Each row is a point on a tangle of strands that fork and nearly touch. The rows are in no order.
Points whose rows are less than 87.7 apart are linked; no others are. Some points are linked to none.
gevep: [-17  -1  44 -22  14 -10 -22 -19  13 -19   2  28  17  11  11  -4  50 -34
 -32  48   4  -2 -40  25   1  14 -62   2  27  31 -12 -31  20   5  20 -28
  14]
teb: [ 21   7 -51   2 -28   6  34  14   4  10   0  -4 -17  -8  12  -4  -7 -10
  27 -42 -11   6   1  -8 -37  -9  18  39  -5   0 -34  12 -29  12  22   6
 -11]
kirut: [ 33  18  -9  48   4 -28  18  12  41  35 -15  -6 -21  -7 -23 -29 -47   8
  -5   4   0  23   6 -16   5  12  35 -16 -14 -51  27  29 -18 -16   8 -14
 -31]
Zanir: [  3  17 -21  28 -12 -21  27 -17   3  13   5  -2 -57 -11  31 -13 -23 -17
  -7  -6 -22  -3 -10  -8 -31  -2 -15  19 -15  -1 -42  -5   6  11   4 -10
  -8]
gobul: [-53  20  17  -6 -13  15   8   4   8 -25 -25  13  11 -31  -9  22   5  14
  22   7  -5  37  -1  18  27  16  34  -3  37 -33   1   1 -21 -33 -32  31
 -24]
Dib: [-52  13 -29 -33   1  47   9   1   3  13  -6   6 -28  -9  -1  17  -3  10
  15  -4 -34  13 -16 -15 -28  -2 -23  46   8  36 -55   7   5   7  -5 -21
  -1]
riluf: [-29  24  53 -20   8 -14 -13 -21 -16 -16 -12  38   2   3   6  15   6  12
 -13  54  12 -19 -25  -6  18   5   6 -21  -2 -16   3 -40  27  19 -26   2
   8]
nisav: [-36  11  16 -26  17  25 -27   3 -17  17 -16  28   7  24   5  10 -21   1
  -9  22 -15  -9   7 -15  11   0 -28  24 -11  22 -28  31  14  -7 -13  -4
   9]
Napi: [-15  -8  22 -23  21   9 -32  -7 -28   4   4  27  16  31  10  -3  -5  -1
 -19  26  -2 -21  -3  -1  11  -2 -25  16 -16  29 -21   0  23  12 -13  -9
  31]
Nugo: [ 34  19 -30  46 -33 -28  38  -2   2   9   6 -31 -55  -6  27 -23 -48  -9
  -1 -28   5   2   9  -7 -43 -22   6 -12 -19  -7  -3   0  -1  22  18 -10
 -13]
vir: [ 43  14 -16  48   2 -27  18  21  44  42 -11  -2 -32  -1 -14 -28 -45 -16
  -9   5  -6  22   5 -21   0  16  14  11 -20 -43  -7  29 -16 -29  28 -20
 -36]
vomop: [-34   0  28  -9  -6  32  -1 -18 -11 -40   2   4  29 -11   2   5  34   3
   9  -4  15  -5  -7  22  13   4   0 -12  34   8  14 -29  -1   9 -23  16
  -1]
Zefud: [-10  -1 -13 -20 -29  30  20   4 -15 -36   6 -25  30 -28 -13  23  13  21
  31 -38   2  16  21  17  14  -3  55   0  23  -2  16 -16 -39  -6 -13  54
  -6]
nibu: [  8   9  14 -14  14 -14 -15 -18 -32  19  12  33 -12  33   3 -12 -17   4
 -28  27 -20 -31   8 -19  -3  -3 -25  11 -32  17 -23  -3  20   7 -13 -10
  35]
tef: [ 51 -56 -15 -19  24  -8 -27   7 -41  22  29   2  28  38 -23 -13   5 -10
 -11 -18   0 -26  14  -1  -9  -4 -35  12 -18  22 -19  26   2  -3  19  -1
  33]
Pinu: [-14 -10  50 -22  23  14 -37 -13  -2 -17  -4  40  36  32   4 -19  38 -31
 -36  25  14   1 -31  23  14  16 -74  -4  33  28  -5 -16   7   9  10 -22
  17]
ril: [  0   3  13  18  -8 -51   9 -26  20 -10   4   2 -34  -9  33   6  10   4
 -15  55   3 -26 -21  -4 -15   4  -9 -24  -4   3  11 -49  32  12  -3 -12
   1]
vizub: [  4 -29  20 -34  34  50 -39  20 -27   6 -13  11  51  18   0  -7   4  -4
  -6 -28  16   1  12  19  33  -5 -29  14  13  21   9  29 -10   2   4  15
   9]
Tulir: [ 34  -7  -6  40  23 -34   6  12  28  22   0  -1  -9  13 -34 -34 -21  26
  -2  -2  -3   7  15 -15   6   9  30 -29 -27 -39  44  38  -1  -9   3 -18
  -5]
sifav: [-40  25  19 -32 -11  32  -5   2 -34 -23  -7  -1  15  -7   0  33  -1  26
  20 -12  -2   4  21   1  26 -17  29   2  -2   9  21   1  -9   3 -44  35
   6]
puga: [-18  15  33 -18  19 -35 -13 -28   6  -2  -9  44 -18   3  18   7   2 -13
 -35  81  -4 -13 -40  -6   9  18 -33  -9   5  -3 -28 -29  31   5   6 -17
  13]
ralig: [-48  32 -20 -30  10  37 -14   3  -5  24 -32  21 -19  23   7  19 -45   3
 -22  18 -37   0   3 -26  -4  -3 -37  37 -20  26 -40  32   4 -18  -5 -17
  12]
por: [ 17 -44  12  19  23   1 -30  -1  11 -13   4 -27  52  11  -9 -14  41 -11
  -3 -14  35   1  -1  26  25   8 -18 -47  18  -3  51   0   1   8  26 -17
  -7]
ludi: [  7  14   4  16   6  -5  -1  -5 -16  10  11   2  -1   8   1  -8 -16  11
   7  -6  -9 -11  15 -12   7  -4  25  -2 -31 -17   1  16   0   7 -21  14
   6]
gereb: [ 28 -53  11   7  38 -16 -23  -8  -8   1  21 -13  43  28 -11 -21  34  -3
  -7  -2  22 -16   3  15   7   2 -25 -29  -6   7  32   8  16   8  16 -19
  16]
Mubop: [-14   1  15  33  22 -33 -10  -7  18   2  -8  -1  11  -4 -20  -9   3  15
  13  32   7  22  -2   8  20   8  31 -46  -6 -50  41  17   9 -14  -4  -7
 -14]
gefam: [ 70 -50 -12 -36  31  17 -28  57 -33  25  12  16  37  17 -32  -7 -20  12
   3 -39   3 -15  25  -6  21  -9  15  26 -24  -8   4  37 -20  -7  14  29
  19]
der: [-26 -10  -4 -43  29  42 -46  31 -15  28 -25  23  19  41 -16  13 -17 -12
 -19  16 -19   7  13   4   8   1 -64  45 -13  33 -35  46   0 -50  15 -12
  14]
Fibo: [-56  40 -29 -29 -11  47  23  16   1  19 -16 -12 -45 -19  -5  23 -34  25
  18 -14 -43  21  -9 -28 -27  -4  -3  46   7  22 -51   4   4   8 -24  -7
 -17]
gezet: [-54  48 -22 -38 -15  44  21  10 -11   7 -21  -3 -34 -13   0  31 -40  33
  15 -18 -30  -3   1 -33 -26 -22   1  31 -10  33 -26   4   5  12 -33   6
  -1]
vaka: [ 36 -27 -46  23  -6 -41   1 -12  21  25  18 -30 -23  12  18  -2  21 -26
   1   8   7   0   4   1 -29 -14 -25  19 -13  19 -20   6   7 -11  53 -37
 -11]
luzi: [-22  22  16  31  -4 -30   2 -13  17  -3 -10   9 -33 -27  21  10  -2 -12
   5  37  -7   1 -20   3  -1  13   4 -13   7 -29  -6  -3  14  -7 -10  -7
 -17]
nezi: [-32  16 -12 -51 -11  46   1   6 -34 -13  -7  -7   1  15   9  28  -8  28
   8 -16  -9 -27   7 -24 -22 -29  -6  28 -19  68  -8 -12  18  29 -26   4
  26]
notil: [ 20  21  12  -6   5   4  -3 -15 -40  27  11  19 -24  28  -2 -17 -51  -3
 -44   0 -17 -32  25 -28  -7 -14 -26  11 -51  16 -19   3  14  14 -17  -8
  34]
Nit: [ 39  42  -5  11 -17  -4  22  16 -20  17  11 -18  -7   0 -14 -20 -43  25
   8 -45 -14  16  39 -16  12 -14  67  -9 -34 -27  31  19 -34  17 -25  37
  13]
Vigaf: [ 57 -42 -26   9  17 -25 -10   4 -13  18  29  -8  17  24 -12 -16   6  -6
   3 -24  10 -18  14  -1  -9   5  -3   3 -18   5  -4  23   0  -8  25 -13
  11]
Pegi: [-53  23  34 -16  11  27 -15  11  -8 -17 -33  19  31 -14 -12  12  -9  14
  20  14   3  36   6  12  47  10  28  -7  22 -33  10  21 -23 -26 -17  24
  -8]
bap: [-33   9  34 -42   0  16   2 -19 -12 -27  -7  32  10  -2  19  14  16   9
 -18  42   9 -23 -29   0   2  12 -24   7  28  40 -14 -55  30  25 -14   4
  21]
zalag: [-20  18  -9 -18 -55  11  33 -10 -10 -44   8 -14 -19 -31  -8  33  11  22
  27 -32 -22  -3  16   3 -13 -20  43  -5  21   7  -5 -32  -6   2 -38  39
  -3]
laruf: [ 59  14 -37  10 -16  -3  27  18 -17  26   8  -6 -13  19  -6 -21 -46  -2
  11 -58   0  -6  30 -20 -24 -13  37  10 -37 -10 -17  22 -29  24  22   7
   4]
rolom: [ -1 -11  26  -5  16 -37 -13 -23  17 -14   8  24   6   9  23  -4  35 -26
 -33  68   8 -17 -39   3  -4  12 -40  -8  14  18 -19 -43  33   7  18 -25
  15]
Mifir: [  3 -10  15  26  27 -55 -27 -20  30   4   5   3  -7  16  -2 -10  21 -20
 -15  61   5   2 -23   4   2   9 -25 -26  -1 -16   8  11  37 -11  20 -44
  -6]
fosa: [ 20  -6 -32   7  -8   6  17  15   5   4  14  -5  17  -4   7  -2   3  -6
  31 -33   0   2   7  -8  -4   4  34  14  -4  -2  -8  15 -27   6  12  17
  -8]
Tabeb: [ 51 -32 -19  30  30 -36  -2  20  38  30   1  -7   0  26 -51 -22  -1  14
   1   3   5   6  11  -4   4  13   5 -14 -15 -28  31  38  10 -33  26 -31
 -11]
nonor: [ 11  11  26  21  18 -45  -6 -29   1  21   4  25 -37  18  -9 -26 -20  -1
 -42  49 -15 -19  -9 -24  -5   9 -23 -28 -27 -19  -2  -6  35  11 -11 -30
  25]
tuvir: [-13  29  19  35 -57 -30  31 -10  14  -6 -12 -19 -84 -48  30  19 -46  -3
 -13 -12 -14   5  -4 -10 -18  -6  10 -33   9 -46   3 -30  -1 -10 -32  23
 -33]
mifon: [-19  12  -7 -40 -17  15  24 -12 -28 -13  11   7 -12   5  11  15   6  15
   7  -6  -7 -30  -6 -18 -20 -12   3  25  -6  36 -24 -26  17  33 -19   4
  25]
lukeg: [-34  36  27   4  11  -1 -14  -4 -11   7 -23  19   6 -10  -5   1 -24  14
  12  20  -3  17   8  -7  37  11  33 -15  -2 -42  13  28 -10 -12 -35  19
  -8]
ror: [ 24  -2   4  -1   4   9   2  27  -8  -7   1  -7  39 -14 -20   1  -6  28
  13 -22   5  27  20  16  37  -1  81  -9  -9 -29  38  -1 -54  -8   0  49
   8]
dusoz: [-11   0   0 -20 -23  54  15  14  -7 -45 -14 -17  43 -36 -24  15  10  26
  19 -48  10  39  21  28  23   7  47  -2  37  -2  30 -21 -59 -14  -6  53
  -3]
zera: [-17  28   8  39 -24 -32  17  -9  30   0 -13  -9 -63 -39  33   6 -23 -12
   0  12 -11  13 -18  -2  -8  10  10 -15   5 -44   0  -4   2 -10 -18  10
 -36]
Gusun: [-27  -4  41   4  26  -1 -31 -11   3 -12  -9  23  36   3  -6 -10  29 -19
   2  34  18   8 -20  25  28  10 -21 -25  18 -20  11   8  10  -5  -1 -16
  -3]
ver: [ 58 -15 -29  13  11 -15   5  13 -15  29  23   3   0  21 -13 -18 -22  -2
   5 -31   3 -17  22 -17 -15  -1  13  11 -34  -9 -12  32 -16   2  12   0
  11]
Ramal: [ -7  45  -6 -18 -16  32   9 -12 -31  20 -11   8 -37  22  15   2 -64   1
 -36  -7 -20 -21  19 -39 -15 -23 -19  28 -39  31 -25  -6   9  24 -24  -3
  24]
Vevez: [ 15 -26 -61  22 -29 -20  17  14  34   5   4 -54 -14 -14  28  11  24  -5
  37  -7  23   8   4  13 -16 -16  18   6  25  10  22   3  -7   3  41 -12
 -30]
Zofo: [ 43 -54   4 -32  30  36 -37  42 -28  21   2   8  52  16 -21  -7  -1   0
  -1 -38  12 -14  16   5  21  -4 -13  17  -3   4   3  39 -15  -6  12  25
  12]
gub: [-20   7  22   6 -30 -21  16 -23  -2 -50   4 -16  -1 -25  -2  33  28  13
   7  10  15 -17  10  25  -2 -12  37 -48  17 -14  28 -61  11  -3 -31  26
  -8]
Kor: [ 20  20 -22  15  -7 -11  13 -13 -19  24  10   2 -31  13  10 -22 -41 -16
 -10 -17 -12 -10  19 -18 -28  -5 -13  17 -31  -2 -35  18  -4  14   1  -7
   8]
Gonuz: [-37  18  36   6   2 -21  -8 -25   1 -21 -15  24  -3 -16  12  18   8  -1
   1  45   5  -4 -20   3  16   7   3 -24  15 -28  -1 -20  19   5 -24   3
 -10]
kila: [  5 -12  -2  20 -21 -45  10 -15   8 -34  13 -18 -37 -14  35  10  25   8
   5  40  17 -29 -10  -4 -21 -11   7 -31   7  11  23 -59  31  21  -5  -4
  -2]
mafo: [-36  17  13  11  -6  -6   7   7  28 -24 -17   0  19 -36  -2  18  12  -3
  27  14   7  35 -11  29  25  17  31  -9  39 -35  13   0 -21 -29  -7  20
 -38]
zoz: [  3 -15   7  14   7  22  -4  20  27 -14  -9  -8  51 -14  -5  -2  28  -4
  13 -10  24  32  -3  20  36  20  28  -8  18 -19  28  10 -38 -20  21  22
 -19]
liga: [-18  -4   5   8 -41 -30  23 -14  17 -46   7  -5 -40 -38  33  34  29   6
  12  26   4 -17 -12  12 -23 -12   9 -20  29  -2   8 -56  26  -8 -22   6
 -18]
Rem: [ 18  21 -12  33   5 -23   9  -2  25  38  -4   9 -25   5  -4 -24 -40 -25
 -10  -5  -8  14   5 -13  -6  13  -6   9 -24 -32 -20  34  -7 -19  10 -14
 -18]
Kifis: [-36   8  32  13  19   3 -12  -3  17 -21 -15   5  34 -14  -6   0  25 -16
  16  22  17  29 -11  34  31  25   7 -22  28 -41  16   9  -9 -21   1  -3
 -22]
tadu: [  8 -33  -7  29  22 -40 -27  -2  38  11   8 -33   7  17 -12  -9  41 -19
   1  43  25   4  -4  12   1   6 -25 -22  10  -1  29  14  33 -14  35 -45
 -11]
Liv: [ 61 -39 -23  -4   8  12  -5  40  23  12  11  -2  49  14 -19  -8  16 -18
   7 -19  23   3   0   3  14   4  23  24  -4 -11   5  20 -34 -20  51   4
  -8]
lovo: [ -1 -28 -14   3 -21  25  12 -12  11 -28   7 -30  37 -19   8   6  49 -15
  14 -40  23   0 -13  24  -5   9 -13 -14  44  14  17 -15 -21  15  22  -3
 -12]
lono: [ 12  10  12  24   8 -51   0 -34  20   8   7  17 -46   4  18  -9 -14  -3
 -37  54  -6 -17 -19 -22 -10   3 -23 -18 -15  -2  -2 -27  36  14   6 -27
   8]
ligod: [ 40  14  -3  26 -10 -21  22 -17 -17  20  21  -8 -31  18 -11 -36 -50  -7
 -30 -24  -4 -13  26 -21 -26 -11  -1  -9 -41  -4  -7  10  13  25  -4 -18
  11]
Nif: [ 25  28 -47  26 -32 -12  45  12   5  19   0 -14 -42  -8  21 -17 -47 -15
  18 -41  -8  15   4  -9 -39 -13  20  21 -17 -16 -29   5 -24  14  21   8
 -22]
kozer: [-46  31  31 -27  13  -7 -20 -30  -1   9 -31  55 -28   4  23  16 -13 -19
 -35  72 -18  -9 -30 -19   9  15 -37   6  -2   0 -36 -10  22   3  -3 -18
  10]
misu: [ 39  12  12  18  -1 -36  18 -32 -14  10  25   1 -32  23  -5 -29 -27   8
 -36  -1  -3 -28   7 -29 -27 -11 -14 -21 -47   2   6 -15  30  32  -4 -28
  28]
fave: [  4  23  -1  58 -52 -37  26   9  28   2 -10 -41 -71 -37  23  -4 -49   4
  -1 -15   2  19  11  -5 -19 -14  25 -41   3 -36  31 -19   6   2 -14  14
 -30]
fen: [ -3  34 -26   7 -13  19  18  20   7  26 -18   7 -21  -7   6  -7 -49  -4
  12 -25 -28  12  11 -20  -8   9  16  37  -8 -18 -32  21 -29  -2 -12  17
 -16]
vevob: [-10  21  48  -1  18 -27 -21 -29 -12   4  -9  40 -10  13   1  -8 -11   8
 -29  47   0 -19  -9 -22  15   4  -7 -24 -23 -23   1  -6  30  12 -20  -9
  18]
potup: [-45  56  29  -7 -17  12   1 -20 -16   9 -32  19 -39 -11  10  19 -43  12
 -19  27 -13 -10   3 -30  17  -2   2  -6 -14 -13  -4   1  13   6 -44  15
  -4]
vaso: [  5  19 -23  45 -60 -39  31   3   8 -21   3 -43 -59 -30  18   7 -24  11
  16 -23   4   9  18  -2 -20 -26  52 -38   4 -22  32 -24  -9  -3 -14  20
 -18]
Lides: [ 13  12  -8 -11   3  29   4  27 -13   8  -1   2  31   0  -5   2 -16  15
  31 -33  -4   9  17  -1  15  -3  48  23 -12  -1   5  25 -36   4  -9  36
   9]
nofis: [ 30 -60   3 -41  25  19 -49  18 -42  19  16   8  38  42 -17  -7   3 -19
 -23 -15   5 -23  18   8  12  -8 -63  16  -3  40 -19  20  -3 -10   9   5
  36]
Ful: [-37   1  -4 -46  -8  60  -3   9 -35 -18  -4 -15  16   0  -2  25   7  23
  20 -33  -6 -18   4 -10  -9 -16  -4  21   8  50   0  -6   9  24 -22  10
  18]
Vukif: [ 32 -17   0  20  24 -22  -1   8  -2  14  16  -9   9  11 -35 -23  -5  31
   8 -22   0   1  18 -10   7  -3  41 -31 -36 -32  41  27   5   9  -9   0
  11]
kemum: [-18 -10  18  -8 -22 -25  26 -10  19 -38   0   7 -40 -38  36  34  35  -2
   0  39  -4 -10 -43  12 -23   7 -19  -7  40  15  -6 -71  30  -1  -5  -3
 -15]
defif: [ -9  -4  24   6  22 -20 -28 -16  18   1   1  14  18  10   1  -9  32 -40
 -12  46   1   9 -28  13  14  19 -42  -3   9  -6 -19  20  16 -15  19 -25
  -8]
butid: [ 30 -20 -36  31  -7 -51   9 -18   4  19  19 -16 -39  18  32  -5   2 -21
 -16  19  -3 -17   3  -2 -41 -18 -34   5 -20  19 -23  -8  17  11  33 -40
   6]
kofo: [ 17  -1  13 -15  15  25 -14  31 -30   3  -3  -3  42  -4 -16   5 -14  30
  19 -27   0  23  34   3  44 -12  66  -1 -22 -19  35  22 -28   5 -18  50
   6]
gof: [-25   6   7 -12   4 -13  10 -24  22   3  -5  21 -39 -21  32  16  26 -25
 -23  41 -35  12 -45   7 -16  12 -51  30   9  13 -54 -19  29  -7  11 -18
   6]
nofo: [  0 -18  39 -11  29  24 -36  -8  -6 -11  -1  17  46  30  -8 -20  42 -35
 -29  -8  19  -2 -17  33  22  19 -64 -13  31  20  10   7  -6   3  17 -20
   8]
zubi: [-15 -13 -17   4 -30  11  24  -7  12 -29  11 -24  10 -37  15  12  37  -6
  33 -29  13   2  -9  14 -14   3  10  -1  35  13   0 -16  -8   0   2   5
 -18]
nafu: [ 24 -33  19   7  33 -33 -27 -12 -10   3  19   3  21  27 -13 -18  17   4
 -16  11   1 -23   0  -7   5   0 -10 -33 -21  -5  15  15  30   6   2 -18
  24]
dobo: [-14  11  -4  -2 -30   0  19 -12 -14 -31  11 -19   9 -23  -4  17  16  16
  29 -24  -1  -2  22   9   2 -10  50 -22   2  -6  16 -15 -12   1 -23  40
  -1]
Vuli: [  6 -14   2   6  -5  42   7  20  13 -20 -16  -8  56 -27 -12   2  16   9
  14 -28  24  37   2  32  38  14  42  -9  29 -18  42 -15 -60 -17  19  39
 -14]
tamol: [ 10   3 -25  16  -8 -35  22 -18   8   3  17  -3 -43  -3  41   4   9 -13
  -5  13 -11  -6 -20  -4 -30  -2 -25  12  -8  15 -38 -18  16  10  11 -28
  -4]
Zize: [ 37 -13  13  15  25 -43   0 -18  -9  10  25   3 -11  30 -18 -28  -2  21
 -24   9  -7 -29   7 -22 -15 -10   2 -32 -37  -5  24  -2  35  18  -9 -25
  33]
Donel: [ 19   8 -40  34 -43 -31  34   7   3   2   8 -35 -41 -15  22  -4 -18   6
  29 -33   8   0  15  -6 -28 -17  44 -20  -8 -12  18  -7 -15  14   9   8
 -13]
Tez: [ 23 -32 -12  10   8 -17 -16 -19  28   0  19 -25  20  16   6 -10  54 -41
  -6  15  16   2 -14  20 -12   6 -51  11  18  28  -5   1  16  -8  43 -28
  -5]
non: [-80  19  20 -46  14  56 -22   7   5  -9 -27  19   7  -1  -8  26   0  10
  -8  20 -12  11 -31  -2   1   4 -49  30  27  48 -23   5  27  -5  -4 -30
   3]
Feb: [ 61 -34 -32 -17  11  28  -3  51  12  16   5  11  49  18 -20   0  -1  -9
   8 -38  15  -6   0 -10  14  -1  16  47  -7  -1 -20  27 -43 -13  43  18
   0]
gubu: [-11  -5 -10  47  12 -43  -5   4  38  14 -10 -21 -17  -9  -4  -4   4  13
  17  41  13  18   3   7  12   1  27 -37   0 -38  50   5  12 -15   6 -21
 -22]
pori: [  1 -41  -3 -49  28  30 -53  30 -34  27  -1  14  25  47 -11   6 -14 -12
 -26   2 -11 -12  13   6  -1  -7 -70  38  -9  48 -26  30   4 -43   2  -6
  29]
Pape: [ 45  37 -21   9 -22   2  30  15 -25  11  14 -17 -19   5  -9 -22 -45   3
   9 -59  -7   0  33 -13  -9 -21  50  -1 -38 -16   9  16 -25  29  -7  22
  12]
fem: [-30  59  -6 -17 -29  37  16  -5 -25   9 -19  -3 -43   0  17  12 -57  14
 -16 -11 -27 -14  12 -37 -17 -21  -5  20 -28  26 -16  -6   8  23 -40  10
   7]
vagem: [  0  -2 -13  22 -31 -24  14  -7   0 -35   9 -38  -2 -21 -12   9  12  22
  25 -12   7  13  26  14   6 -13  69 -47  -4 -20  45 -29 -13 -11 -22  40
  -1]
Tati: [ 17 -24   9  -5  29  27 -19  28   1   3  -2  14  62   1 -12 -12  15  -3
   4 -17  20  15   1  23  39  14  17   2   6 -21  22  27 -30 -13  20  13
  -9]
divab: [ -7 -16 -23  50  -9 -32 -11  18  48  11 -16 -45 -35 -13  13  13  13   8
  29  41  20  19   8  15   6  -8  25 -19  19 -14  48   3  19 -11  17 -24
 -34]
patep: [ 33  18   0  32  -1 -22  18   5  -1  11  -1 -18  -2  -3 -26 -25 -30  33
   3 -18  -8  22  23  -7  15   0  67 -33 -37 -45  47  11 -16   2 -23  20
   6]
pupab: [-24  -7   1 -26  -9  46  13 -21  -5 -24  11  -6  25 -12  -4   0  53 -14
  -7 -34   5   2 -35  22 -16  16 -49  11  50  48  -7 -27  -5  25   9 -21
   0]
domok: [-48  -3   4 -53   0  83  -3  13 -19 -13 -12  -8  27  -8 -15  22  13  25
  10 -45   1  -1  -7   0  -7 -12 -27  23  29  57   7  -3   2  16 -16  -8
   4]
Kekur: [ 34 -27 -20  31  26 -49 -13   6  37  32  10 -15 -11  24 -27 -20  14   3
  -3  28  10   2   8  -4 -12   7 -14 -13 -11 -11  22  33  28 -27  26 -47
  -8]
sofez: [-43  -1  12 -33   6  75  -3  -3 -12 -19  -8  -1  23 -12 -21  -3  38   3
  -8 -50   7  -2 -23  15   1  17 -50   9  54  46   9 -17 -14  22 -11 -21
  -3]
puda: [ 29  28 -14  18   8   9  14  20   8  39 -14  18 -19  16 -15 -28 -67 -10
 -15 -18 -17  14  26 -19  -3  11   2  28 -27 -26 -35  33 -27 -13   6   4
  -8]
Vated: [-25   8  29 -19 -13 -10  19 -25   6 -35  -1  24 -12 -27  23  23  38   3
  -9  38   8 -17 -40   5  -8  11 -16  -3  31  20 -13 -66  26  19 -11   0
   1]
Nivo: [-22  16  35  15  24 -15 -21  -8 -10  -1 -10   8  17  -3 -22  -9  -6  25
  11  14   5  15   7   8  33  -1  41 -42 -14 -55  32   9  -1  -9 -24  15
   6]
kupu: [ -8 -16  -8  26  -4 -14  -2  -5  22 -18   5 -31  20 -14  10  -1  27  -4
  26  11  18   2  -1  21   7   6  25 -28  17 -10  32  -6  -2  -6   7   1
 -21]
lon: [ 59 -31 -26 -22  11  29  -2  49 -13  20   7   9  35  13  -8   3 -17   8
  13 -48   2 -13  20 -16  10  -9  35  38 -21   3  -8  30 -41   7  26  30
  14]
ripu: [ -2 -19   5  14  14  -7  -7 -16  22 -15   8 -17  26   0  17  -5  50 -31
  -6  14  18  -9 -21  19  -9   9 -35 -12  27  18   8  -9   8  -2  24 -22
  -6]
Zevi: [-23  18 -10 -25 -34  15  28 -15 -24 -31   8 -11 -16 -16  12  21  10  10
  17 -19 -15 -26   2 -14 -20 -17  18  16  10  23 -17 -31   9  21 -32  20
  10]
Nika: [-37   3 -29 -31  -8  24  25  -9  -3   5  10   0 -35 -24   7  13  18  -4
  12  -9 -33  19 -29  -7 -35  -4 -29  50  10  32 -66 -16  17  10  -3 -19
  -1]
togof: [ 57 -48   5  -6  37  10 -23  46  12  16   7  13  52  15 -38 -20  11   4
   0 -19  24   8   4  14  37  10  11   1  -3 -28  24  26 -22 -26  31   8
  -5]
Rudod: [ 14 -44  39 -18  41  22 -48  15 -24   2   3  19  58  31 -15 -24  25 -23
 -19 -11  23  -2   0  25  27   6 -55  -6  21   3  13  23  -4  -1  17  -7
   9]
buvu: [ 34 -30 -20   3   6 -31 -16 -16  23  20  21 -24   3  29   0  -5  43 -37
 -12  16   1   8  -2  21 -17   3 -52  25  -4  27 -32  17   8 -33  53 -29
  -4]
zelu: [  0   9 -27 -10  15  24  -8  17   0  27  -7  22   6  16  -7   2 -17 -10
   5  -7 -18   8   7 -10  -3  11  -8  51 -15   8 -39  37 -17 -19   6  -2
  -2]
gapi: [ 23  -1 -19  19 -25 -11  12  19  10 -13   4 -35  17 -21 -20   1  -6  35
  25 -20   4  31  30   8  19  -2  92 -28 -14 -28  50  -7 -43 -10   0  45
   3]
Zetu: [-29 -13 -12 -40  -4  37  22  -9  -5 -14  18  -6  -3 -18  -3   9  38  -7
   4 -15 -10   5 -35   1 -30   8 -39  36  36  47 -47 -24  12  21   5 -20
   8]
vibo: [-23 -23  -6  11 -41   2  23 -19  19 -54   3 -29  -5 -41  10  30  43   1
  22 -12  14   0   0  35 -16  -4  10 -28  58   9  20 -53   3  -7 -13  14
 -25]
Sife: [ -2  -7 -13   2   0 -11   4 -13   0   4  16  10  -3  -2  19  -5  14 -22
   4  12  -6 -10 -11  -4 -14   2 -15  12   2  13 -31  -2  10   2   5 -11
   4]
pev: [-17 -18  10  -3 -13  36   4 -12 -10 -41   2 -19  42 -17  -2  10  38   2
   9 -37  27  -3   5  35  12  -1  -2 -35  36   3  36 -29 -24   6  -7  23
   0]
zul: [-25  12 -10  -8   4  16   5  -3   6   8  -6  18  -4  -6   8   6   6 -19
  11  -2 -13   9 -10  -6  -3  13  -4  37   9   4 -36  20   2  -6  -1   6
  -7]
dedi: [-46  13  41 -34  -5  37  -6 -15 -19 -38 -13  27  20  -6   1  20  24  16
  -9  21  14 -15 -15   6  10  -5 -14  -4  27  23   4 -48  19  12 -34  10
   8]
zemas: [ -2   2 -18 -33  21  33 -32  38  -8  39 -19  26  15  39 -14   8 -36  -4
  -3   5 -19   2  20 -14  12   4 -34  57 -25  18 -36  51 -12 -34   6  -2
   4]

A fork is a point with three links. Follow the links from the first point to the second and name the forks in between, in order.
Nit, buvu | tamol
rolom, zalag | dobo
vir, laruf | Tulir
vaka, Tabeb | tamol, Tulir

Follow the links from the first point to the second, and from the first to the third. Name the last point that the two ways share.
Nif, dusoz, Zetu | dobo
fosa, nezi, gefam | dobo
misu, Vukif, vaka | tamol
gobul, Nit, Rem | Tulir

A fork is a point with three links, a tip a point with one. Leave the first point through the second and follow the links. Name the first fork or tip that comes.
Kifis, Gusun | Tulir
luzi, zera | dobo
Liv, Feb | kozer
Kor, ligod | por
fem, Ramal | ralig
ver, Vigaf | tamol
Tulir, Tabeb | divab
